The views of a scene show one set of named points, each view turned or mirrored, and shifted as a whole, with a little noise and some points left out.
(in the rows, 128 means zero)

Scene 1
View 1
keveb: [123 109 160 225 156  91  83  98 154  95 170 141 131  63 126  66 137 125
 192 132 138 116 122  76 128 135 192 121 118 143 136 187 170 145 146 187
 154 137 157 142  98]
tuf: [ 89 134 159 190 152  96  76 122 145 113 185 137 107  93 138  87 135  96
 204 136 121 101 124  76 137 143 196  85  62 124 147 148 166 140 113 198
 168 157 136 148 119]
guna: [142 148 137 227 167 115 111 142 168  75 147 138 155 103 124  46 151 125
 143  74 172 102 133 151 139  98 131 161  92  91 132 179 144 195 163 104
 166 120 179  93  90]
nuv: [135 122 150 163 103 119 109 143 123 137 110 141 119  76 141 121 137 121
 164 120  85  79 105 118 152 160 196 144 140  92 171 159 180 158  97 133
 126 144 121 149 179]
lebom: [106 145 131 172 154 146  97 127 129 113 158 148  81 129 139 106 139 115
 165  91 131  68 108 154 147 114 159 106  58  98 136 113 156 160 119 115
 181 137 136  97 134]
tuges: [127 106 113 160 106 159  87  97  88 159 115 170 109  84 140 156 125 148
 140 137 114  97  65 132 147 161 201 107 159 116 155 146 216 101 150 117
 154 113 120 148 209]
ziko: [160 124 111 194 105 138 116 115 114 113 105 172 129  77 136 110 139 158
 140  95 133  98 108 157 131 124 154 163 171 108 146 156 171 145 151  87
 143 115 156 125 157]
Sud: [140 127 155 202 134 107 110 135 151  98 140 137 122  78 128  78 141 124
 173  98 107  83 127 119 145 132 174 155 120 102 150 167 154 175 113 136
 134 145 144 127 127]
susu: [144 154 113 200 118 116 114 141 129  96 119 168 150  95 145  84 151 133
 151  88 166 110 136 153 121 105 129 156 123  99 144 155 147 168 152 101
 164 123 176 118 120]
tofo: [126 139 112 188 121 127  98 109 112 111 136 178 111  96 147 110 144 138
 168 109 155 106 120 140 116 114 152 121 117 126 137 133 160 136 147 124
 174 122 162 125 129]
kinas: [129 128 160 169 138 113 108 149 147 138  89 129 146  96 155 111 165 108
 153 119 162 100 103 124 133 138 170 151 105  92 166 181 178 197 118 138
 161 112 150 110 123]
bezom: [132 135 108 189 119 149 102 112 108 105 156 171  89  98 126 107 121 145
 157  90  99  75 110 155 149 122 164 122 123 105 134 118 163 124 137  98
 152 141 135 129 170]
Gizos: [147 126 142 219 136  99 109 117 148  90 125 155 144  73 140  73 155 136
 171 105 166 115 133 119 113 112 151 161 134 127 140 179 151 174 147 139
 155 119 178 118  88]
zosu: [152 121 136 209 145 127 122 108 144  89 120 155 102  90 136  84 155 148
 164  80 154  81 123 157 121  99 142 169 129 122 130 152 142 185 132 105
 158 116 170  84  90]
datib: [139 129 110 185  98 138 106 110 101 109 144 175  91  81 131 115 121 149
 167  98  87  79 116 145 143 132 172 132 148 113 142 122 163 120 125 106
 138 146 134 146 177]
medok: [112 114 125 163 125 148  87  94 101 142 139 166  79  97 144 142 131 135
 170 129 118  85  84 125 136 144 194  95 118 128 143 125 189 116 128 138
 167 126 125 132 167]
mede: [170 125 125 234 109 101 123 108 135  66 136 173 126  54 127  62 140 159
 178  83 121 100 150 136 116 106 143 181 174 129 132 162 133 158 139 115
 128 138 177 132 106]
firu: [130 144 153 197 134 102 113 144 152  84 160 137  98  90 130  68 138 113
 192  84  89  66 148 125 146 121 164 146  90  98 146 137 130 183  89 139
 137 167 141 125 115]
zafen: [142 125 149 214 142 105 106 129 154  94 140 138 143  75 126  69 142 128
 164 101 130  98 124 119 141 127 168 157 127 107 146 182 161 172 138 135
 141 134 156 126 117]
lur: [145 115 133 186 131 132 110 112 128 124  99 156 122  88 147 115 153 142
 150 108 159  98  99 144 123 122 162 151 139 117 145 163 173 165 142 114
 161 104 158 105 125]
fam: [155 118 149 195 142 121 120 129 150 115  86 139 144  86 145  96 163 135
 143  98 170  98 106 145 127 118 152 176 137 102 151 188 167 199 140 109
 155 100 167  93 104]
borol: [105 139 141 193 137 111  90 116 132  94 192 152  76  95 130  85 125 115
 204 107  90  76 135 107 141 127 183 100  78 122 136 118 147 137 104 162
 155 169 132 141 131]
Ped: [142 152  86 182  83 126 121 100  87  96 114 213  86  93 164 122 150 157
 185  90 156 100 144 167  86  88 120 142 141 141 131  93 125 135 128 101
 173 127 179 122 116]
nabos: [132 151 130 209 119  82 107 129 138  84 138 169 142  79 151  72 155 123
 191 108 164 122 158 113 101 106 140 145 112 127 141 156 132 166 135 153
 164 137 185 136  85]
Taz: [120 155 123 178 122 110 107 135 126 111 119 168 126 106 159 103 161 118
 174 106 176 108 133 138 108 107 137 131  90 112 146 135 145 169 130 132
 182 123 171 115 104]
fes: [155  82 141 230 149 126 101  60 135  91 144 163  93  58 124  86 136 168
 177 111 137  97 104 119 118 117 179 150 170 160 121 169 168 138 154 139
 149 114 162 110  99]
View 2
guna: [149  95 125 132 150 168  93 133 166  62 176 115 131 104 157 129  72  96
 149 100 107 160 154 136 177  98 151  77 117 111 141 114 103  78  96 169
 112 150  80 179 114]
Taz: [113 129 144 118 133 136  68 119 160  79 126 132 127 131 137 131 128 113
 136 128 125 152 124 122 168 107 150 122  98 115 123 117  97 115 134 194
 141 150  77 130 139]
ziko: [ 93 137 155 136 154 127  74 118 175 128 159 126  92 102 165 175  68 157
 150 158 154 147 124 120 199 122  97 144 145 148 126 115  96 118 136 157
 144 149  98 183 119]
tuf: [124 177 115 131 135 110  57 109 169 102 131 142 157 131  63 135 129 135
 129  68 148 121  94 104 184  68 156  96  42 117  90  79 150  84 148 138
  90 184 114  92 126]
tofo: [111 135 136 127 137 119  76 115 165 119 129 137 118 118 126 141 128 139
 137 140 144 147 126 112 196  97 118 126 114 127 113 117 106 110 146 177
 150 148 100 140 124]
Ped: [ 95 141 159 108 101 114  65  96 141 131 126 139 116 109 150 120 134 129
 138 186 137 189 139 107 193 114 102 169 132  98 115 134  71 118 172 207
 174 131  74 156 124]
zosu: [125 118 132 122 114 147  97 103 163 105 158 125 119 107 169 159  83  87
 153 136 131 171 138 111 192 100 126 124 126 102 139 106 117  99 127 171
 123 154  56 180 117]
Gizos: [130 125 135 132 123 141  78 139 183  89 177 130 150 121 175 145  92 114
 159 110 162 156 121 122 175  90 138 104 107 103 134  89 107 106 130 163
 117 135  85 158 126]
datib: [ 86 176 150 131 143 106  57  87 153 152 143 133  94  92 102 159  76 173
 134 150 144 150 118 105 212 111  92 157 117 140  97 114 108  98 160 143
 130 174 111 164 106]
fam: [114 113 143 132 149 156  91 130 188  81 160 122 109 126 193 188  70 101
 159 125 145 138 117 125 173 114 139 118 124 135 149  96 120 125 108 167
 120 154  64 171 138]
nabos: [126 140 146 124 114 133  56 135 167  81 169 135 165 124 154 108 112 122
 148 109 151 168 122 124 160  91 147 112  89  88 121  98  88 102 145 177
 120 131  87 137 129]
keveb: [139 153 112 141 124 117  76 139 193 113 176 141 171 124 124 146 108 134
 154  74 186 133 101 107 189  59 136  85  73 106 110  65 144  89 144 127
  95 148 117 130 118]
firu: [112 176 144 120 120 137  50  85 142  89 162 124 132 101 100 132  58 115
 134  96 111 165 121 113 173 100 148 130  72  99 108  95 118  75 139 145
  76 189  73 152 112]
fes: [130 136 113 137 106 115 106 118 189 156 175 141 138 105 164 176  99 121
 165 128 195 156 117  92 221  68  93 117 124 103 124  78 143  97 153 136
 125 138  97 173 104]
nuv: [ 73 192 163 135 163 118  43  98 174 116 144 128  94 117 116 195  51 166
 136 118 151 116  81 114 180 124 125 158  90 162 106  87 128 121 142 129
  95 195  98 143 132]
zafen: [122 144 136 137 143 140  70 126 179  96 180 125 134 109 146 156  62 131
 152  98 150 143 115 122 181  95 135 104 100 122 125  87 121  93 124 138
  97 160  95 163 118]
mede: [118 149 152 131 106 132  65 121 165 121 205 128 144  89 177 131  57 135
 161 132 165 187 131 117 186  97 106 133 125  89 125  94  88  90 151 149
 112 131  88 192 103]
tuges: [ 73 163 141 144 183  92  74 110 191 165 110 141  70 120 106 211 108 196
 134 155 175  93  90 104 224 112  86 149 127 195 101 109 136 133 150 139
 156 174 135 137 128]
bezom: [ 98 155 139 129 150 114  71  84 148 143 132 128  87  91  92 154  87 157
 129 147 121 149 135 107 220 106  98 139 122 144 101 126 113  87 147 151
 136 179 109 166 102]
medok: [ 90 165 127 130 150  95  78  91 172 152 101 143  94 122  86 187 128 157
 129 139 155 113 100  94 220  95 106 142 101 158  97 106 145 116 157 150
 142 182 112 122 124]
lur: [105 125 138 131 146 134  89 118 184 111 140 129 103 123 165 185  95 122
 150 140 154 134 113 114 192 109 122 130 126 141 133 103 122 125 128 166
 137 155  80 160 132]
lebom: [115 136 121 118 149 131  86  75 142 103 100 126  94 112  75 150 113 107
 120 122  89 139 136 107 205 101 139 119  95 135 109 126 134  85 127 172
 126 196  80 137 117]
borol: [114 185 127 122 122 109  53  83 145 121 137 137 138 105  59 126 104 139
 126  97 128 149 114 100 197  81 134 123  63 108  87  96 132  72 158 139
  94 190 105 123 107]
View 3
datib: [ 96  97 189 131  78 139 100 145 196 114 164  92 145  76 144 139 168 113
 105 128 141 131 102 160 110 124 146 151  93  73 138 113 132 162 191 147
 119 123 181 130 191]
nuv: [127  86 175 133  95 109  96 171 200  91 160 110 135  81  99 162 165  99
 104 147 170 139  90 134 100 106 107 139 109  66 160 141 127 146 149 115
 136 106 184 131 149]
lebom: [106 140 139 106 122 119  93 135 160 124 135 109 177 108 124 117 110 103
  84 150 122 107 149 126 127 114 115 169  80  91 119 138 145 150 197 121
  95 151 132 159 171]
medok: [ 87  93 161 152  94 145  98 153 198  78 165 112 166  79 133 146 139 137
  77 143 134 103 129 165 111 105 128 170 110  57 115 174 142 129 183 134
 110 113 168 146 187]
borol: [ 91 152 131 116 121 138  73 133 157 143 161  95 123  54 126 175 125 133
 110 146 128 105 103 127 114 137 119 147 114 104 122 156 136 162 212 109
 110 129 139 129 178]
zafen: [124 104 151 108 111 111  79 136 149 108 131 124 173  84  89 170 151  96
 165 123 161 157 107 139 123 156 126 128 143 107 162 116 145 141 172 126
 123 133 139 166 174]
nabos: [125 111 128  90  95 123  86 104 116 127 139 124 165  76  84 167 147 115
 167  73 147 111 104 154 114 161 137 150 156 110 173 106 151 159 177  98
  62 122 121 169 185]
zosu: [131  72 146 107 117 124  98 118 159 124 124 127 185 107 109 126 127  70
 157  83 165 133 136 147 156 156 133 150 108 119 147  96 147 152 182 142
  92 152 125 178 201]
keveb: [ 99 114 124 126 120 133  61 129 137  96 145 131 164  51  88 214 139 139
 174 122 150 138 102 152 118 169 126 128 186 110 141 168 151 124 188 117
 120 118 125 164 189]
fam: [148  59 152 110 110 101 101 134 159  86 116 146 205 121  78 134 141  66
 157  96 179 151 134 147 142 139 119 146 128  98 170 106 149 130 145 130
 101 138 136 190 175]
ziko: [119  64 194 124  73 123 108 138 184  89 141 116 190 106 119 124 177  90
 137 101 158 152 115 173 120 134 151 150 109  74 160  87 142 147 163 155
 110 129 173 164 193]
guna: [133 130 141  75 120  96  80 113 114 125 102 131 217 119  86 134 135  76
 178 116 142 162 139 133 137 166 133 139 130 124 164  81 157 144 179 129
  98 165 111 193 178]
lur: [126  62 160 125  97 121 103 137 171  81 133 134 196 108 100 131 144  91
 132 102 162 132 134 162 133 131 130 157 123  82 152 122 148 130 160 136
  99 129 148 176 187]
tofo: [103 100 153 116  85 135 100 120 153 102 145 117 185  93 117 135 145 123
 120 101 130 108 131 169 116 132 145 168 123  80 142 122 150 145 184 128
  76 125 145 166 194]
mede: [124  75 167 107  91 133  90 115 155 135 142 110 156  73 113 160 170  89
 189  70 170 153  88 162 135 180 157 126 133 122 167  73 138 169 189 145
 104 135 145 155 209]
Gizos: [131  85 139 105 105 120  85 115 134 106 128 134 186  88  84 164 147  99
 177  82 163 138 116 157 130 164 134 140 156 111 167 111 151 140 169 122
  89 130 124 180 191]
susu: [132 104 162  87  82 109 100 116 134 113 125 121 198 112  95 124 160  92
 148  92 140 136 124 156 116 143 144 156 121  91 174  76 151 154 167 123
  76 137 141 177 179]
fes: [ 97  54 153 148 110 156  83 126 177  96 144 128 178  67 124 172 141 111
 173  87 168 143 118 178 154 174 150 136 150 113 125 138 147 130 197 166
 124 132 136 169 229]
Sud: [127 107 149 109 117 110  81 143 163 121 138 115 149  80  95 169 146  90
 147 130 166 148 100 126 124 144 115 128 123 107 158 122 136 152 173 119
 126 131 145 150 166]
kinas: [148  83 138 110 113  93  96 149 156  76 125 143 187 111  63 148 135  85
 126 123 170 131 127 133 118 115  96 152 131  81 171 141 148 126 134  99
  99 121 141 179 147]
firu: [127 135 136  94 127 111  80 133 152 156 145 101 125  74 103 163 131  90
 135 130 155 127  97 108 125 145 110 134 104 122 152 115 131 175 191 105
 110 141 134 137 161]
Taz: [127 109 131  93  95 117 101 114 131 113 135 126 184 103  92 131 133 108
 122  90 137  96 132 150 116 128 127 170 122  90 160 114 152 151 169 100
  53 127 127 175 175]
tuf: [ 93 155 109 117 127 128  63 137 137 111 156 116 141  50  94 204 120 151
 117 155 128 102 108 128 100 135 105 147 156  95 129 192 146 135 193  86
 107 114 126 146 164]
View 4
tuges: [187 158  76 110 187 126 147 158 124 138 141 110  77 166  92  62 117 171
 138 173 108 182 144 141  94 124 140 171 143 154  89  95 151  62 179 128
 186 102 185 196 105]
zosu: [139 131  96 169 127 124 119  99 137 121  97 106 104 148 147 113 104  99
 189 122  74 138 128 110  97 108 120 116 102 112 148 121 103 117 138 138
 113 115 109 121 173]
fam: [148 136 108 166 132 162 129 117 156 106 102 109  76 132 129 101  99 111
 199 131  47 125 105 129  93 130 127 109 104 100 129  94 129 113 155 163
 114 112 109 149 149]
mede: [138 170  51 198 120 128 126 111 111 119 122 128 118 163 138 112  74  69
 198 140  86 146 149  90  64  96  92 124  86 103 118 112 112  90 132 136
 102 147 139 108 153]
Sud: [132 153  98 168 141 128 120 128 126 108 129 130  90 147 144 116 117 104
 181 124 103 136 126  99  94 143 125 130  96  89 117  94 149 112 143 116
 133 150 143 109 117]
firu: [119 149 104 163 133 106 111 124 121 102 130 132 115 150 156 139 132 105
 179 108 128 144 130  88 100 158 117 124  98  82 129 108 143 135 116  94
 136 169 142  81 112]
tofo: [160 136  82 119 145 110 124 142 129 138 117  91 118 151 117 104 107 134
 167 145 105 176 152 123  86 134 101 121 113 113 120 138 112 104 134 146
 131 124 138 143 141]
Ped: [162 146  59 132 108 105 122 113 123 135 107  82 152 178  96 120  94 134
 182 152  98 196 165 107  70 106  74 129 156 147 144 140  68 118  99 134
 117 130 127 143 172]
tuf: [124 128 120 101 165  89 101 183 110 150 143  93  85 125 141 123 151 124
 145 130 156 156 165  89  97 203 120 130  76  50 102 122 166 107 149 122
 134 166 158 104  96]
nuv: [151 172  96 150 153 145 134 144 127  98 148 136  73 157 111 101 128 145
 170 147 107 149 123 108  92 155 136 160 140 117 101  62 171 103 151 101
 166 151 172 147  84]
nabos: [134 141  82 143 116 127 112 149 126 128 122  93 120 136 123 129  95  95
 195 137  98 155 153  97  65 158  79  97  87  64 117 129 118 117 118 161
  87 160 123 111 140]
bezom: [165 151  73 138 166  96 133 123 120 121 129 130 129 173 137  98 116 139
 154 133 126 179 138 130 104 110 122 141 120 143 120 131 125 100 134 103
 175 121 166 133 124]
medok: [164 138  97 100 174  98 125 151 117 150 131  93  85 158 112  89 139 161
 135 155 129 180 160 116 104 143 137 164 135 133 112 111 138  87 162 115
 172 116 167 163 118]
lebom: [148 113 121 109 163  88 115 126 140 122 110 104 122 148 151 117 148 152
 154 108 128 167 125 133 127 152 134 119 114 115 144 144 126 138 127 107
 167 119 134 118 129]
Taz: [148 125 103 116 126 125 116 141 145 121 111  85 120 137 116 125 115 135
 187 133  95 166 135 123  87 161  93  99 119  90 130 134 112 135 116 153
 113 138 116 133 140]
zafen: [137 149  91 167 147 135 124 137 129 114 127 127  90 137 147 108 103  94
 185 127  92 131 126 111  87 140 120 115  73  78 110 105 149 100 152 141
 122 141 139 116 123]
keveb: [124 139  94 140 159 111 108 171 105 158 135  97  69 125 146 105 113  82
 162 142 120 137 168  84  78 162 116 126  47  48  95 116 155  75 173 152
 105 151 149 110 124]
ziko: [171 163  63 166 145 143 144 118 135 110 122 128 107 167 116  86  83 124
 183 150  72 160 125 136  81  97 114 132 123 141 113 105 121  88 147 141
 143 111 147 159 138]
datib: [163 167  63 148 159 105 135 127 111 121 139 132 119 180 121  98 110 134
 158 147 125 180 148 112  90 111 117 157 133 145 112 110 130  91 136  98
 169 134 175 139 116]
kinas: [144 133 127 135 140 162 124 145 157 103 117 102  67 123 118 108 124 138
 189 131  68 130 106 127  97 174 132 115 117  85 119  84 154 125 153 153
 126 130 120 150 116]
borol: [128 139 100 124 159  73 105 149 102 138 138 112 114 152 150 127 146 120
 147 122 164 167 164  85 103 165 118 142  94  87 119 129 145 114 128  90
 150 164 163  90 107]
Gizos: [137 139  87 161 129 139 119 136 131 128 113 101  94 132 134 112  91  87
 194 137  77 136 140 105  73 137 101 105  76  73 118 117 124 101 147 167
  91 137 118 123 150]
susu: [157 143  76 150 130 140 131 128 148 102 113 115 131 147 128 111  86 117
 199 130  76 158 118 141  82 128  93  91 102 102 123 133 114 121 120 160
 119 129 124 133 139]
View 5
ziko: [ 84 159 155  71 121 135 148 104 141 145  99 170 114  97 105 143 147 161
 157  95 144 161 141 127 127 121 154 164 131 125  50  65 170 116  95 142
 139 119 145 137 137]
nabos: [ 75 136 143 100 131 113 130 113 154 114 119 178 129 135  73 104 109 145
 115  84  91 189 127 144 126 134  71 100 146 153 119  63 137 133 150 109
 152 149 132 135 120]
kinas: [ 57 194 189 122 126 112 138 104 159 131 102 193 117 146 113 124 112 152
 123 128 138 163 149 117 131 114 121 108 147 149 132  43 156 138 107 137
 115  58 137 124 112]
fes: [150 136 146  76 121 110 123 128 138  83 126 151 117 119 112 141 133 214
 129  68  72 150 135 140 134 128 162 134 122 154  63  70 124 134 119 130
 150 111 131 151 118]
borol: [132 107 166 128  59 127 150 118 110  97 118 113 113 142  88 132 125 145
  87 124 129 120 141 138 137  99  84 118 124 142 156 119 135 139 136 118
 138 138 142 162  94]
Sud: [112 152 175 109 112 124 131  95 134 101 118 166 134 149  99 124 126 154
 101 130 120 142 157 128 127 109 100 117 127 133 113  68 155 116 103 144
 129 120 158 139 122]
Ped: [ 68 121 123  81 118 133 172 137 117 151  97 144  87  81  80 142 143 119
 176  76 132 175 113 139 129 152 120 155 157 189  81  76 141 140 116  86
 177 177 118 153 136]
fam: [ 75 180 179 103 154 109 136  99 149 134 108 204 125 137 106 118 115 168
 138 112 114 178 143 125 139 132 146 114 159 159  81  29 155 122  90 149
 136  80 140 122 139]
guna: [ 92 122 182 120 143 104 148  82 131 153 118 200 150 152  70  76  89 171
 102 113 100 193 127 152 166 127 119  86 179 146  82  60 156 106 113 170
 152 119 142 122 151]
lur: [ 81 168 167  96 126 117 146 115 142 137 103 175 108 117 111 135 127 169
 147  99 129 163 135 126 135 125 155 134 147 154  86  55 151 134 102 134
 137  84 129 136 126]
keveb: [128 141 156 102 101 103 107 118 163  75 131 157 135 151 100 119 110 204
  83  80  75 155 139 141 128 103 100 101 114 121 128  83 124 140 162 127
 127  96 134 145  89]
zafen: [107 150 170 102 122 117 126  95 148 109 120 178 140 145  96 115 118 173
 101 111 106 159 148 135 132 111 110 113 130 125  97  65 152 115 115 151
 132 111 152 134 123]
bezom: [111 118 162  99  73 140 171 111 109 146  99 125 106 103  96 143 145 151
 132 114 162 132 134 136 145 105 144 160 132 128  86 113 161 124 105 139
 142 131 142 156 121]
Gizos: [ 91 150 155  95 143 106 124 108 155 112 120 189 132 136  90 109 110 174
 119  85  85 183 134 141 131 131 110 105 145 149  91  50 140 126 128 130
 147 119 137 131 127]
nuv: [ 89 188 176 100  87 142 136 103 143 107 101 153 113 128 124 160 153 137
 123 138 169 117 170 107 105  93 113 154 101 112 124  74 170 125  94 132
 105  93 160 144 103]
zosu: [107 139 171 106 145 112 151 110 117 125 115 177 117 131  94 119 118 161
 139 109 102 166 136 136 147 144 144 114 164 189  78  47 140 123  85 138
 160 122 136 137 147]
susu: [ 62 141 158  98 132 122 153  99 142 159 103 186 126 118  79 105 116 144
 136  98 130 189 126 140 140 131 113 122 160 140  80  63 163 118 118 138
 150 133 138 129 141]
lebom: [ 98 116 189 144  75 121 184 113  97 157 101 132 100 132  89 121 114 140
 114 137 157 137 127 137 166 110 132 115 167 169 138 105 147 140 108 137
 142  99 125 151 115]
Taz: [ 55 143 159 117 117 114 157 119 139 151 102 171 108 126  81 112 108 134
 133  99 128 182 120 137 140 131 101 110 165 171 128  68 143 144 134 112
 148 117 121 136 118]
tuges: [ 84 178 159  78  58 139 155 128 152 146  85 127  86  81 136 179 161 181
 154  92 186 122 139 114 124  86 180 190 100  98  91 106 167 148 121 127
 107  53 129 155  88]

In a view up to two points have been moved. Name them for each view, in the order of its rows, or write none.
view 1 => firu
view 2 => borol
view 3 => none
view 4 => Sud
view 5 => zosu
